Each row is a point on a landscape with many valleys, with its height.
A ball rolls from a point to whichever of its 2 nearest points has the largest drop for the distance, and stops where none of them is lower. Distance is the straight distance between rows; heights are no part of it.
dud (h 59.1): [ -9   5  -8  18  31  15  20  20  33  -1   1 -10  -6 -23  12   3 -11 -27
  38   1  19 -10  19 -31]
gudem (h 47.2): [ 36 -44  60   2 -44   9 -15 -24  35   6 -42  16   0 -24  -8 -32  16   4
   3   6  -3  27  -3   9]
lon (h 28.5): [ -2  -1  -1 -22  29 -27 -17  -1  -3  46  -6 -10  -3  30   0  65  24 -11
  -7  57 -55  -8 -19  24]
luso (h 64.3): [  4  48 -17   8  21  -8 -15  11 -26  -2  24   1  20  -9 -28 -43 -22   1
 -46 -44  35 -12 -25 -29]
sak (h 35.8): [ 38  32   1   3  33  44   8  23 -53 -23 -26  22 -13 -36  45  29  12 -48
  37   3 -25  55 -14  38]
fil (h 54.6): [ 19  10   1 -31 -25  -4 -11  -9 -28  22  23  42 -17  17  -2  14 -24 -23
  -5  15   7   2 -51  21]
vem (h 31.6): [  7 -12   6  38  13 -22   0 -21  48   6 -10 -27 -10  -4 -40  11   2  12
  26  10 -10 -39  16 -23]
pel (h 75.8): [ 17   0  20  55  19   7  41   7  30 -23  15 -14  30 -20   3  11 -39  10
  35   8 -29  35  42 -16]
Buro (h 52.4): [-40  26 -41 -47 -15  -9 -26   7 -54  18  33  12  -1  41   5 -15  22   9
 -35  -1   6 -44 -66  34]
zufop (h 58.2): [-38   2 -36 -15 -21  21 -13  20 -29  22  18  -4   8  10  14 -55  33  30
 -40 -27  16 -67 -57 -22]
por (h 72.0): [ 39  -2  10  50  -5 -26   0  12 -17 -50 -36 -14   9 -26  -4  -1  51 -16
  51  -8 -14  41  45  22]
nipa (h 31.8): [ 22  -4   0  19 -12  43  11  21 -12 -17 -27  11   8 -14  29  21  21 -19
  47  30 -39  56  12  27]
nima (h 37.5): [ 20 -31  43 -14 -14   2 -32 -19  46  32 -55   5 -26 -14 -11 -17  46 -26
  -5  16  -5 -15 -26   1]
bek (h 68.3): [-14 -12  -9   7 -22  24  22  18   0 -31   5  -4   2  -2  25  27  -3  -9
  39  15 -11  43  59  38]
botuz (h 4.3): [ 61  23  11  18  28 -30 -41   8 -39 -21 -24  12 -15 -23 -28  -3  22 -34
  -2 -21  13  10  -4  -9]
gaz (h 76.7): [ -1   2  25  20   2 -37   2 -47  21  14  12 -37  14  35 -50  17 -21  59
 -13   4 -26 -47 -22 -13]
lupum (h 48.6): [-42  44 -53 -15  -4  -4  34  24 -17  -4  51   0 -14   6  35  -9 -28 -11
  17 -27  43   8  -4  -6]
gava (h 75.5): [-28 -20   7 -10   2 -10  -1 -26  35  47   7 -29  25  24 -25 -33  -4  26
 -17   7  -9 -85 -58 -28]
Ril (h 50.9): [-38   8 -52 -46  -8  11  -4  24  -8  20   3   7 -21   6  29   4  11  -9
  -7 -11  26 -22 -10  -4]
Nakem (h 72.1): [ 30   2  27  25   2  13  10  14  -3 -22 -32  11 -19 -36  12  12  23 -51
  68  20   4   7  -7   6]
Zad (h 74.2): [ 59   7  -1  65  17 -18   0  -8 -15 -39 -50 -20  23 -35  -2  -1  72  -4
  37  -5 -44  46  28  -8]
silu (h 68.0): [-38 -22 -43 -22   9  21   0  16  -3  25   5 -18  11  -2  16 -24   1  50
 -58 -38   5 -24   5 -45]
rekab (h 69.6): [ 35  20  30  17  14  16  11  24 -12 -40 -44   2  -3 -47  32  -3  26 -66
  42 -11   3  36   4  21]
suzug (h 70.9): [ -2  -4  18   6 -27   8  20 -16  34  21  33  17  11   5 -18 -24 -63  18
  16  11  26 -31 -44 -24]
lefe (h 63.0): [-27 -24 -28 -54 -16  27 -11  11 -13  21 -30   7 -14  -3  33 -21  32  10
 -39 -30  21  -7  11   9]
fotov (h 76.9): [ 17  23  -3   7  40  11  15  18  -6  -4  13   7  18 -22  13   6 -38 -20
 -11  -8  -4  34  20 -22]
dupi (h 85.6): [  4  22 -29  26  56 -16 -16  15 -22 -33 -10 -29  -6  -6 -13  26  27  -8
  -4 -14 -19  20  64  -4]
Kat (h 61.0): [-23 -19   5   2   8  40  27  15  66  30 -14   2  -6 -28  29 -10  -2 -16
  27   9   9  -5  14 -35]
Bago (h 31.5): [ -1 -58  29   5 -58   6  10 -16  20 -20  -9  -4   6  -1  -9 -14  -3  10
  19   2  10   5  30  43]
folos (h 54.2): [-11  13  19  -1 -12 -25  16   0  -4   0  40  21  -2  32  -7  53 -41  14
  23  51 -12  -2 -28   9]
ret (h 58.9): [-32  -1 -34 -32 -14  10 -31  20 -21  13 -18  -4 -13   4   2 -51  54   2
 -32 -31  37 -62 -43  -6]
mudi (h 70.8): [-14 -37  -1  -8   9  11 -18 -20  37  19 -38 -26  -8 -11 -10 -33  36  16
 -39 -26   1 -24  29 -23]
Sif (h 17.2): [ 12 -17   4 -42 -55  25   7  -9 -31  -6  -1  33 -12   5  28  -2 -16  -6
  -9 -13  10  49  19  62]
bune (h 57.3): [  8   2  22  31 -22 -51  18   5  -6 -43  21  13 -18  16 -24  42  -6   3
  73  35   1  -5   0  15]
lizas (h 83.2): [-12  15  -1  40  40 -10  21  -2  36  -3  13 -26   7  -7 -21   7 -31  19
  13  -4   1 -15  35 -43]
nol (h 22.4): [-58   9 -51 -17  24  -6  -6  18 -10 -13  15 -14 -14  27   9  25   4  29
 -17  -2   3  -7  40  -6]
vibig (h 88.9): [ 20  17  -1  32  30 -55 -25 -30  20  20  -9 -36 -15  18 -45  39  22  15
   2  28 -26 -52 -21 -14]
Dibif (h 34.8): [  4  -4   7  26  27 -10   4 -34  61  42  -7 -28  -1  -1 -25  16 -11  26
  -3  20 -32 -41  -2 -44]
lebof (h 51.8): [-55  23 -66 -53 -13  -5 -20  24 -35  20  16   0 -23  25  28  -4  34   5
 -14 -12  17 -45 -37  26]
peluz (h 54.7): [ -3  -5 -15  22  38  27   4   5  32  20 -16 -12   0 -11  12  23   6   3
  -4  17 -35  13  32 -31]
sofis (h 49.5): [ 13 -31  57 -12 -20  32   8 -10  55  18 -36  21  -2 -35   6 -52  -1  -9
  -8  -9   8  27   4 -17]
zakob (h 70.2): [-47 -45 -17 -50 -15   3   1   5  23  47  -3 -17  10  11  20 -15  22  11
 -20  10   5 -58 -33  -4]
babaf (h 57.7): [ 22  -2  25  24  20  26  21  11  31  17  -1  24 -11 -29  13  17 -23 -35
  52  34  -6  -8 -27 -34]
Pemet (h 17.3): [-17  30 -40  -9  53  -8 -27   9 -26  10   5  -1  -8  20 -14  27   5  18
 -48  -5 -11  -1  15 -26]
fid (h 44.7): [-62   7 -27 -26  29 -13   7   6  10  18  25  -9   2  47  17  59 -11  29
 -15  41 -33  -7  10  -6]
Rumu (h 13.0): [ -2 -43  -2 -38 -46  19 -12 -12 -32 -22 -10   8  -5  11   6  -6   9  14
 -24 -20   7  30  40  62]
Nabaz (h 51.3): [ 22 -27  27  -1  -4  22  -2 -17  29  25 -10  14   5 -24  -7 -34 -17  10
 -23 -10   3  11   3 -26]
godif (h 35.9): [-14 -36  -3  10  -5 -12 -15 -16  14 -24 -20 -42  -4   3 -31 -25  30  11
  -2 -26  27 -34  40   5]
Vab (h 69.3): [-31 -32  -6 -30 -15  18  -3  -1  26  24 -17  -4  -4  -5  10 -38  19  14
 -21 -21  25 -40 -18 -29]
Nem (h 55.1): [ 43  -1  32  32   2 -14   1  -3  16   8  -5  23 -10 -16 -18  21  -9 -18
  48  35 -15 -11 -32 -25]
Roz (h 22.0): [ 14  11 -11  -4  29  -1 -27  -2   7  43  -6  19 -13   4 -15  13  -7 -12
 -23  16 -11 -24 -36 -35]
metel (h 50.4): [ 64 -37  43  35 -45   0  -9 -39  26  14 -33  10  18 -21 -12 -18  17  27
   1  12 -40  46  10   4]
tutuf (h 61.2): [ 21  32 -10 -26  -4  27  15   9 -21   6   3  38 -36 -14  38  13 -13 -60
  31  -3  25  15 -22   7]
Vibi (h 19.9): [ 45  20   5  62  52 -23   2   9 -26 -36 -15 -15   1 -32  -8  23  24 -17
  32  -1 -34  21  19 -20]
dor (h 57.0): [-15  12 -23  17  68  26  17  27  30   7 -16 -26   3 -31  30   4   7 -26
  11  -3 -13   4  40 -44]
sodok (h 68.6): [-25 -33 -13 -19   4  22   2   6  29  31  -8 -15  10 -25  15 -60   3  42
 -41 -40  16 -24  -7 -58]
Fadut (h 27.1): [-37 -24 -11 -26 -53  -4   2 -17 -26 -36  29  -7  -4  42  -6 -23   8   5
   1 -11  34 -40 -12  49]
Bosas (h 46.1): [-53   9 -34 -30   0   9  22  12  10  32  38  16  -1  30  33  38 -35  26
  -9  31 -13  -9 -15 -15]
sigek (h 72.6): [  1  31  -1   1 -23   8  13  -5 -21   3  53  22  14   3  -3 -43 -54   3
 -24 -27  45  -2 -44 -13]
Zul (h 73.7): [-13  10  28 -21  -9 -29  -8 -19 -30  15  45   4  24  61 -27  17 -29  39
 -30  26 -17 -20 -62  18]
Vik (h 25.6): [-60 -27 -23 -33 -33  -1   2  -5 -24 -23  25 -26  13  48  -3 -28  27  30
 -21  -7  11 -57  -4  30]
bada (h 63.4): [-14   3  -9  -9 -12   3   7   5  -9 -14  17 -10  17 -12  -5 -52 -20   0
 -18 -46  52  -6   1 -11]
suza (h 51.7): [ 27  -8  14  26  13  43   3   6  29  19 -25   7   6 -27  17   7   2  -5
   7  23 -38  35  12 -17]
mogu (h 75.6): [ 33  16   8 -15 -15   0   7  -3 -46 -15  35  33   6  -3   7   6 -50   3
 -32 -17   4  62  12  21]
Kivir (h 42.8): [-34  12   2   3  19 -31   1  -4   7  -5  24 -14  -4  46 -10  61  -8  32
   0  34 -28  -8  13  -2]
Rad (h 80.2): [  2   1 -15  -2   8   8  -7   9 -27 -25   2   8   3   9   3  24  -9  19
 -22   1 -29  57  61  22]
lofev (h 36.9): [ 10 -51  34  11 -25  -1  -8 -24  35 -23 -32 -30  -4 -19 -23 -48  26   3
   6 -25  23 -12  34  13]
tonit (h 58.3): [ 19 -36  13 -12  -5 -20 -48 -30 -16   7 -33 -21 -12  19 -38 -17  43   2
 -37  -9  -3 -37 -16  19]
Tema (h 79.0): [  3   9 -27 -20  26  31  -7  15 -19  12  -6  22  -2   1  18  23  -9   4
 -35  -1 -28  38  37   0]
gumub (h 69.2): [ 52   4  61  42   5  -2  19  13  30 -31 -25  -8  37 -52  30 -32 -12 -41
  27 -20 -12  54  11  -2]
tik (h 34.9): [  3 -29  20  -4  -4   5 -10 -14  49  35 -28   0  -8  -8  -5  -5  10 -14
   7  19   0 -26 -13 -13]
Gev (h 88.2): [ -4   7 -14  12  29 -61 -25 -19   2   5  -9 -42 -14  31 -37  54  51  10
  -3  29 -39 -37   6  13]
Tef (h 59.2): [-13 -18 -25 -17   8 -14 -42 -14 -28  -6 -10 -22  -7  30 -33 -13  31  16
 -50 -18   0 -43  -3  10]
beviv (h 29.2): [-18 -53  10 -23 -59  -5   9 -18   3 -25   5  -1  -6  20  -4 -10  -1  -6
  23   3  29 -21   3  55]
bukil (h 49.6): [ -6 -18   8  17  -4  17  24   4  41  11   6   6   4  -1   3  20 -28   5
  30  29 -12   2  16 -16]
zufos (h 60.4): [ -3  26 -23 -27 -18  -1 -34   6 -42 -12  -3  10 -30   4 -10 -32  31 -37
 -10 -28  55 -23 -29  31]
sil (h 79.8): [ -6 -18  23  18  -9   3  21 -14  40  -4  10 -16  13 -13 -22 -30 -41  22
  15 -18  30 -17  16 -21]
Piboz (h 57.2): [ 37 -33  24   8 -15 -53 -30 -49  -7   9 -15 -20  -1  14 -47   7  32  24
 -21   7 -31 -31 -20  21]
nopab (h 19.7): [-34  -1 -29  -3  18  16  16  19   6 -17  11 -11   2   2  16  20  -7   9
  -1   2  -4  19  61  -2]
Leza (h 73.0): [ 27   8  14  14  45   2 -18   4  33   8 -35 -18   5 -37   1 -34  12 -21
 -32 -34   5  16  27 -40]
Tukon (h 10.2): [ 51  35   6  29  29 -35 -40  -2 -36  -4   3  16 -11  -3 -54   2  -4  -6
 -18  -4   8  -7 -25 -28]
gomo (h 65.7): [-27  -4 -27  -1  11   7   9  26  11 -26 -11 -21 -14 -12  16   6  23 -35
  34 -13  28   1  56  15]
vova (h 84.5): [  1  19 -13  43  55 -30   3   5   9 -31   2 -44   2  -4 -30  10  -1   8
   6 -20   2  -2  59 -26]
Lik (h 56.5): [-33  28 -40 -21 -11  13  13  13 -37  -1  44   1  13  12  10 -35 -17  33
 -45 -38  27  -5 -20 -14]
Nuz (h 71.7): [  0  -5   3   8  33   3 -16   0  45  13 -29 -21 -11 -27 -14 -32  23  -7
 -12 -25  21 -26  16 -46]
Fezaf (h 22.8): [-26  19 -31 -14  10  19  34  26 -16 -18  31   3  -2  -4  46  22 -29 -12
  12 -10   1  42  46  16]
ligiz (h 78.6): [-19  24  -1 -16 -24  -2  17  -8 -35 -26  59  26  -4  32  18  23 -58  26
 -12  -1  14  45  12  23]
Sop (h 59.7): [  1  16   2  -4   9  43  32  15  11  11  -1  26 -21 -25  41  16 -12 -55
  45  20   9   4 -16 -14]
sorit (h 46.3): [-61  37 -16  -2 -30 -21  -4  -3 -29 -45  61   0 -13  48 -11  -2  -7  19
  17   2  35 -26 -21  36]
Muruf (h 66.6): [ 34   1  52  15  -7  -4  13   3  20 -22 -16   6   9 -41  11 -35 -11 -38
  22 -22  25  29   8   1]
zilob (h 78.2): [  9 -32  37  30 -34 -35   7 -35  34 -11   0 -19   7   5 -42  -6 -17  28
  42   8   2 -39  -4   8]
ral (h 34.2): [-26 -15 -18  12   9 -15  -4  -9  24  -5   2 -29  -3  15 -26  -1   6  16
   5  -1  12 -45  21  -7]
gis (h 47.5): [-29  -4 -10  -8  -9  23  42   7  33  25  34  20   8   5  19  22 -52  10
   7  27  -1  -4  -3 -26]
fubev (h 55.7): [ 46 -17  27  36 -11 -51 -11 -52  11  13 -12 -10   8   3 -43  24  12  45
 -12  17 -45 -14  -7  -1]
kivos (h 67.8): [-25 -29 -17 -29  -3   2 -10  -3   3  13  -5  -3  -8  24   4  32  14   1
  -6  20 -16 -15  11  25]
vad (h 49.8): [-29  30 -47 -23  13   6  13  22 -12   2  26  13 -20   6  24  21 -14 -19
  19   5  21  -7  -5  -8]
pir (h 15.2): [-14  28 -50 -28  32   1 -34  12 -49   3  13   9  -3  14 -10  -6   5  25
 -68 -31   9   1  -1 -17]
pere (h 71.9): [-31 -25  22 -16 -15 -26   7 -30  -8  -9  26 -24  18  62 -20  25 -10  51
 -22  16 -20 -15  -1  31]
Pesi (h 80.0): [-16  32  15  10   3 -14  17   3 -20 -33  51  12   5  32  -4  40 -48  40
   3  16   4  36  21  -5]
Lezo (h 47.4): [-68  33 -45 -15 -29  -7  20   7 -17 -21  65   0 -16  33  17  -1 -22  16
  16  -5  38  -8  -9  11]
Luref (h 43.5): [ 34 -33  37  11 -48  21  -9  -9  38  21 -62  12   4  -9  12  -2  43  -8
  20  36 -41  36  -7  19]
Vopug (h 61.6): [-41  29 -38  10  37 -14 -20   8   0  31  17  -9  -1  24 -26   5   7  21
 -33   1   1 -55 -30 -37]
Nezo (h 81.7): [ 28   3  -4  38   5 -15  -4   4 -30 -39  -8 -13  16  -3  -9  22  18  28
  -3   0 -43  67  63  23]
gur (h 67.4): [-31  -7 -50 -17  35  19  -8  19  12  36 -13 -12  -1 -11  20   0  19  24
 -44 -20  -5 -10  29 -42]
pomu (h 71.6): [ -7  20  16  14 -30   2  33 -12   3 -11  57  19  12  11 -13 -15 -68  16
  13   0  34  -6 -32  -5]
vil (h 59.5): [ 34  20   7  -9  17  10 -16  13 -15   7 -21  22 -14 -29   7 -10  -4 -46
 -12 -17  22  14  -9 -16]
tiz (h 62.4): [ -9  35 -23  10  32  -5 -34   4   8  37   3   2  -4  -3 -35 -28   9   0
 -28 -12  18 -57 -48 -54]
dodek (h 12.4): [ -5  24 -30 -16  16  -9 -23  10 -51 -27  18   2  -1  10  -9  -2  -8   9
 -50 -31  17  25  31  10]
roka (h 53.4): [ 72 -20  35  35 -17 -25 -14 -48  16  24 -21  11   8 -22 -31  -2   9  31
 -14  10 -49  18  -7 -16]
roluz (h 61.4): [ 48 -18  37  27 -38 -32   9   0 -20 -42  -1  14  17 -25 -20 -13  -9  -1
  32 -13  16  41  23  26]
gudi (h 75.0): [ 39  14  20  18  41  -5  -3  16   4 -12 -15  -9  26 -35  20 -16 -20 -31
 -23 -31  -2  38  25 -19]
vuva (h 32.4): [ 55  21   9   1  10  33 -12  13 -45  -5 -42  42  -7 -30  25  23  31 -31
  15  13 -38  55 -17  20]
Kefu (h 36.3): [ 20 -26  10  14 -40   0   1   7  -1 -13 -28  10  -3  -3  10  23  36 -10
  45  31 -32  33  19  45]
tobid (h 24.1): [-67  -7 -43 -25  -2  -9 -10   9 -23 -28  20 -30  -2  40  -7  -4  15  41
 -26 -16  12 -32  26  11]
fibu (h 64.6): [-47   5 -36 -11 -10  -1  14  13   7 -25  19 -14 -21   5   7  -1   3 -19
  38 -10  51 -20  22  13]
korev (h 67.0): [ 20  25  45  13  14  41  27  23   7 -36 -60 -10  19 -54  56 -26  22 -63
  30  -9 -10  58  -8  14]
debe (h 57.5): [-13  16 -25 -10 -17  20 -11   5 -36  15  32  16  14  13  -7 -50  -5  31
 -55 -28  15 -36 -55 -23]
Vezum (h 26.1): [  5  30 -10  -8   8  13  36  16 -37 -37  36  12 -12 -11  50  26 -31 -38
  37  -1  -2  55  25  33]
Kabaz (h 30.9): [ 30  22  -1  14  19  14  13  16 -45 -33  11  25  -8 -18  25  42  -9 -27
  41  16 -30  48   7  20]
dera (h 87.4): [  2  -3 -12  14  12 -56 -27 -12 -23 -24  -5 -19 -15  29 -18  62  49  24
   1  28 -47   5  31  29]
monev (h 60.7): [-35  49 -36  10  42 -34 -31   7 -15  -5  22 -15 -14  42 -38  30  11  16
 -15  11   5 -39 -12 -18]
gulap (h 39.9): [ 21 -21  13  -5 -27 -12 -15   1  -6 -10 -11  17 -14   4 -13  19  12 -15
  19  17   0   5  -2  34]
ror (h 38.0): [ 12 -19   9  20   8 -11   2 -43  39  37  -6 -25  12  13 -16  32  -7  47
 -31  22 -53 -15  13 -14]
Kup (h 63.3): [ 13  46  -6  26  33 -14 -31   8  -6   9   8  -3   1 -19 -42 -49  -1 -15
 -17 -31  44 -36 -38 -42]
Deru (h 56.1): [  5 -16  10 -32 -27  18   0  -4  11  30  -8  36 -14   3  15   3  -5 -27
   2  16  10  -2 -34  19]
sep (h 34.7): [ 27   5  -5  49  24  41  14  19 -18 -24 -23  -7  23 -23  25  30  22  -7
  56  26 -61  58  -7  -2]
vevus (h 72.8): [-18 -10  32 -35 -20 -40 -10 -23 -39  -3  33   0  15  62 -12  36 -13  42
 -24  35 -30   9 -24  46]
Pogob (h 17.6): [ 10  -5  -8  10  22  -5 -26 -32   0  30  -3 -14   6  19 -36  -4  -6  42
 -63  -8 -22 -30 -13 -36]
gede (h 76.8): [ 52   8  25  44  12  16  -4   8  -8 -40 -68 -21  31 -37  21 -19  55 -21
  30 -14 -42  68  15  -3]
Nor (h 28.4): [-14 -15  17 -43 -11 -18  10  -2   9  49  21   4   8  30   3  41 -11 -15
  10  58 -19 -16 -49  28]
zevam (h 73.9): [ 22  18   3 -15   1   6  11  -2 -32   1  39  22  20  -4   2 -25 -63   6
 -47 -31  26  38 -11  -9]
tima (h 63.6): [-16   6 -19 -17 -37   4  20   2  -9 -22  29   9 -25   9  15  -4 -18 -27
  25 -11  46  11   5  31]
teda (h 70.6): [-65 -44 -24 -46 -13  -4  17  -1  12  24  17 -22  20  38  15   4   3  27
 -21  12 -11 -42  -9  13]
zun (h 14.4): [ 33  10   1  17  26 -28 -39 -18 -17  12  -3  -1 -10  13 -47  14   6  19
 -42   1 -17 -13 -10 -19]
Difo (h 64.8): [ -3  15  21  -1   1  56  38  22  21 -16 -46  -1  -5 -39  60 -13  13 -61
  37   2   8  45  11  11]
sur (h 66.4): [-26   8 -24 -19  29  13  16  38  24  16 -15 -15   9 -39  53 -27   5 -15
 -22 -43  28   6  29 -45]
nofaz (h 64.7): [-16 -11 -24 -34 -11  38  15  18   5  15 -20  16  -9  -7  47   6   8 -15
  -5  -5  10  20  34  17]
mulu (h 66.7): [ -3  11  -4   7   5  44  33  28   6 -32 -13 -11   7 -26  50  12   0 -42
  49  -2   0  46  40  31]
Fideb (h 37.0): [ 71   2  17  15 -12  12 -22   9 -48 -10 -51  32  10 -23  13   6  51  -9
   5   1 -40  70  12  25]
bazef (h 71.2): [-40 -26  -8 -18   5 -10   5 -20   8  18  20 -28  20  51 -15  11  -5  53
 -42  13 -21 -35  -1   2]
Fovem (h 65.6): [-31  13 -36 -42  14  25  18  35   2  17 -22   5 -16 -27  61  -7  18 -29
  -6 -35  28  10  27 -10]
novi (h 27.9): [ 36  -1   7  52  23   1   8   3 -13 -17  -9  10   3 -15   0  38  17  -3
  44  30 -49  25   2 -13]
muzo (h 62.2): [ -7   1  -3 -49   1  26  -3  14  -7  21 -49  12 -16 -31  37 -40  23 -18
 -40 -40  33  23  12  -7]
Gumun (h 78.1): [ 13  34 -24 -19  55  26   2  28 -26  13   1  17   3 -24  36  10 -17 -25
 -33 -23  -8  34  19 -23]
sepo (h 21.8): [ 33   2  11 -24 -51  12  10  -5 -28 -12   3  41 -26  -5  26   9 -14 -35
  22   0  20  43  -8  49]
miti (h 77.4): [-17 -11  35  23 -18 -45  14 -28  24  -6  14 -35  14  43 -45  20 -19  44
  28  20 -12 -51 -19  14]
migug (h 81.8): [ 13   8  18  25  34   2  14   3  38   9   6 -10  23 -28  -7 -23 -50   6
  -6 -20   3   9  24 -49]
pekof (h 66.8): [-25 -24 -18 -20 -13   9 -10   8  10  -4 -21  -6 -21   3   3   9  28 -19
  12   1  18 -19  25  23]
nar (h 8.7): [ -9 -12 -23 -37  -7   5  -5   5 -44 -27   6   0   1   6  12 -10  -5  10
 -36 -40  20  36  49  35]
mizi (h 59.6): [-18  13 -25 -10   4  -4 -32   6 -16  -4 -15  -8 -12   0 -22 -40  34 -20
 -15 -37  52 -37 -14  -2]
Mizo (h 72.7): [ 37  -4  38  58  15  17  32  10  38 -18 -16 -15  38 -44  20 -13 -13 -10
  53   7 -27  41  12 -21]
seka (h 59.0): [ 27  -8  17  19 -38 -40   3  -3 -31 -47  24  22  -9   6 -22  14  -9  -2
  46   8  16  20   4  31]
per (h 78.9): [ 22 -19  43  43 -21 -14  18 -17  47 -12  -2 -10   9 -21 -35 -17 -35  16
  55   1   7 -12  17 -13]
Fidu (h 61.1): [ 22  27  17 -31  16   4 -19  10 -16   4 -44  15 -14 -35  12 -46  21 -46
 -43 -50  43  18  -8 -10]
gaku (h 26.9): [ 35   5  21  -6 -26  38  14  13 -11  -9 -22  33 -16 -23  35   9  10 -40
  37  15 -10  47  -2  34]
raneb (h 54.5): [-18 -34 -14 -43 -34  26   5 -12 -17  14  15  17  16  20  14 -31 -17  35
 -48 -19  10 -19 -21  -3]
pori (h 74.3): [-24  16   6 -22  -9  -9   2  -5 -12  29  47  16  15  38 -15   5 -28  13
 -24  29   5 -44 -77   3]
nub (h 55.8): [-21  10   5  11 -17 -22  22   3   8 -30  41   4 -11  27  -9  38 -31  -1
  50  30  11  -6  -2  15]
Levu (h 55.5): [-26 -10 -21 -30 -37  29  10  -7 -46 -17  39   1  18  29   4 -52  -8  42
 -51 -37  14 -22  -9   5]
nit (h 32.3): [ -6 -13  11  -4 -12 -13  -5  -8  26  22  10   4   1  10 -17   6 -13  -5
  18  28  14 -39 -39  -3]
patol (h 70.0): [-31 -33  23 -25 -10  18  -4  -5  45  13 -43 -11 -14 -27   8 -60  41   3
 -22 -29  31 -21   7 -29]
Dotuz (h 45.1): [-24  20  -4  12 -22 -21 -19  -8 -36 -45  42  -8  -2  40 -42 -20  -4  20
  -3  -9  27 -35 -19  28]
Gorup (h 19.8): [  0 -13  -6 -13  22  -2 -33 -20  16  52  -7   2   2  10 -19 -11   4  14
 -50   4  -9 -49 -41 -34]
Sala (h 74.9): [-27   5   5  -8 -11   0   5  -8  19  50  29   7  20  23 -16 -29 -25  22
 -13  16   4 -65 -85 -23]
mivep (h 61.3): [ -7  38 -27  -9 -19  -4 -10   4 -45 -23  27  -1  -5  -3 -10 -56   8 -25
 -18 -51  63 -16 -24  26]
Puba (h 63.7): [-23   8 -52 -63  -3  32  -3  18 -26  23 -26  21 -31   2  55   3  26  -2
 -19 -22  10  11  23  36]
Mot (h 77.3): [  7 -10  10 -20 -36   2  -2 -15 -40 -21  32  24   3  20 -11   1 -43  31
 -29  -6   1  38   7  33]
Fis (h 78.0): [  3  16   0  23  34  12  38  22  -3 -30  21  -9  31 -14  24  22 -43  -2
   9   3 -26  55  48  -8]
sifet (h 62.3): [  7  36 -13 -11 -11 -12   7   6 -21 -18  28   1   1 -11  12 -37 -29 -33
  -8 -49  57  12 -13   6]
Tirud (h 86.6): [-18  11 -31  13  34 -22 -23   0 -16 -19  -7 -26 -25  24 -16  47  33  16
  -6  15 -33   8  55   9]
gar (h 80.6): [-12 -12   8   5  10   6  27  -2  33   8  17 -18  38 -25   0 -49 -50  28
 -22 -37  24  -6  17 -46]
lebu (h 30.7): [-18 -11  -3 -12   6  -3  10   4  26  40   4   1   1  24  12  57  -5 -11
  17  60 -40 -11 -12  12]
seko (h 62.8): [-12  -1  27  12  24  45  29  22  54   1 -40 -12   7 -47  38 -20  14 -41
  28  -2   4  22  21 -23]
rivon (h 34.3): [  9 -45  27  25 -39   8   3 -10  41 -19 -40 -23   5 -19 -11 -20  28   9
  25  -3   1  19  51  29]
Vute (h 30.3): [-13 -21  29 -17 -32 -30  19 -14  19  19  29  -2  12  31 -16  21 -31  -1
  31  46   3 -32 -54  28]
rofa (h 76.0): [-11   6  24  11   3 -30  -6 -35  24  28  11 -25  16  34 -49  -9 -15  28
   0  16  -9 -75 -56 -15]
Vofip (h 40.6): [-14  -9  -9  10  18 -15  -5 -20  16  18  -1 -20   5  30 -13  54   6  31
 -26  30 -52   3  22   3]
lotez (h 40.2): [ 26 -38  41 -12 -30   0 -26 -16  40  38 -64  -6  -7  -5  -1   5  64 -23
   5  38 -36   3 -21  34]
Taf (h 52.1): [-11   4  17  23   2   0  33   4  22  -4  27   8   5  20  -3  50 -42  29
  28  43 -32  13   9  -9]
mada (h 53.3): [-16  27 -34 -42 -14  -1 -21   1 -37  16  30  31 -24  24   8   6  -7  -8
 -17   8  17 -15 -46  18]
Dozan (h 53.1): [ -3 -22   2  -8  -1  17   0 -12   1  11  12  10  15   6  -6 -16 -29  27
 -39 -13   5   3   6 -17]
fanan (h 69.8): [ 11   1  25   6  -3  22  23  -3  47  32  20  23  11 -23   5 -21 -58  -5
  14   5  18  -5 -25 -46]
gizup (h 51.9): [ 55 -14  50  52 -18  -5  11 -22  41  17 -22  22   4 -34 -10   3   2  -2
  57  43 -40  11 -26 -25]
paku (h 47.7): [ 48 -18  29  34 -20  21   3  -8  32  12 -34   9  10 -17   7  12  19  -1
  31  37 -55  33  -8  -8]
nedut (h 83.3): [ 39 -13  12  52  -7 -37   1 -16  -9 -32 -10 -22  11 -14 -30   0  16  31
   8 -18 -16  36  62   9]
pif (h 63.8): [ 49 -19  44  41 -31  -8  22   2   9 -33 -23  12  25 -40   6 -21  12 -10
  57   2  -2  44  18  11]
kibu (h 42.3): [  5  -6   0 -11 -14 -21 -29  -5 -23  -4   8   6 -10  25 -29   7   6  -3
 -14   8  10 -21 -21  20]
vaz (h 68.4): [ 27   7  40   5   4   8  18   1  34   7   6  13  10 -43  12 -44 -42 -32
   7 -23  37  15 -14 -32]
pavir (h 70.1): [ 11  -4  -1  27  -5   1  13  21 -15 -57 -12 -12   4 -20   9  16  19 -23
  53  -4  -6  41  59  38]
Vug (h 59.9): [-19  20 -43   5  34 -30 -51   0 -20  -5  -3 -22 -19  26 -46   1  37   7
 -29 -11   8 -47  -6 -10]
fom (h 24.3): [  4  25  -6 -16  31 -21 -28   6 -10  46  14  22  -7  26 -18  39 -12 -16
 -15  43 -23 -28 -62 -14]
zefuf (h 62.5): [-13  15 -19 -35 -36  16  25  -1 -14   9  30  34 -32  13  41  11 -32 -34
  27   5  25  13 -20  23]
Nonuz (h 26.3): [  7  15  -2 -15  31 -31 -23  10 -10  32   4  11 -15  20  -9  61  14 -36
  21  51 -30 -32 -48  13]
Duk (h 43.8): [ -3  11  -3   9 -10  -7 -15 -12 -21  -7  26   6   1  15 -39 -27 -12   6
 -15 -10  31 -40 -40   4]
Nop (h 57.8): [ 25   7  27 -29 -11  32  -6   0   2  26 -29  50 -24 -25  21 -14  -1 -42
  -6   4  21  15 -35  -9]
labit (h 11.6): [ 54  13  24  38  32 -20 -18  12 -18 -30 -34  -4  -4 -42  -5   1  30 -37
  18 -17  -8  24  17  -4]

Where does a ball stop that starts at each point below?
roluz => vem
Fidu => nar
sifet => gudem
Dotuz => nar
zefuf => Nor
seko => Nor
Pesi => vem
Kup => gudem
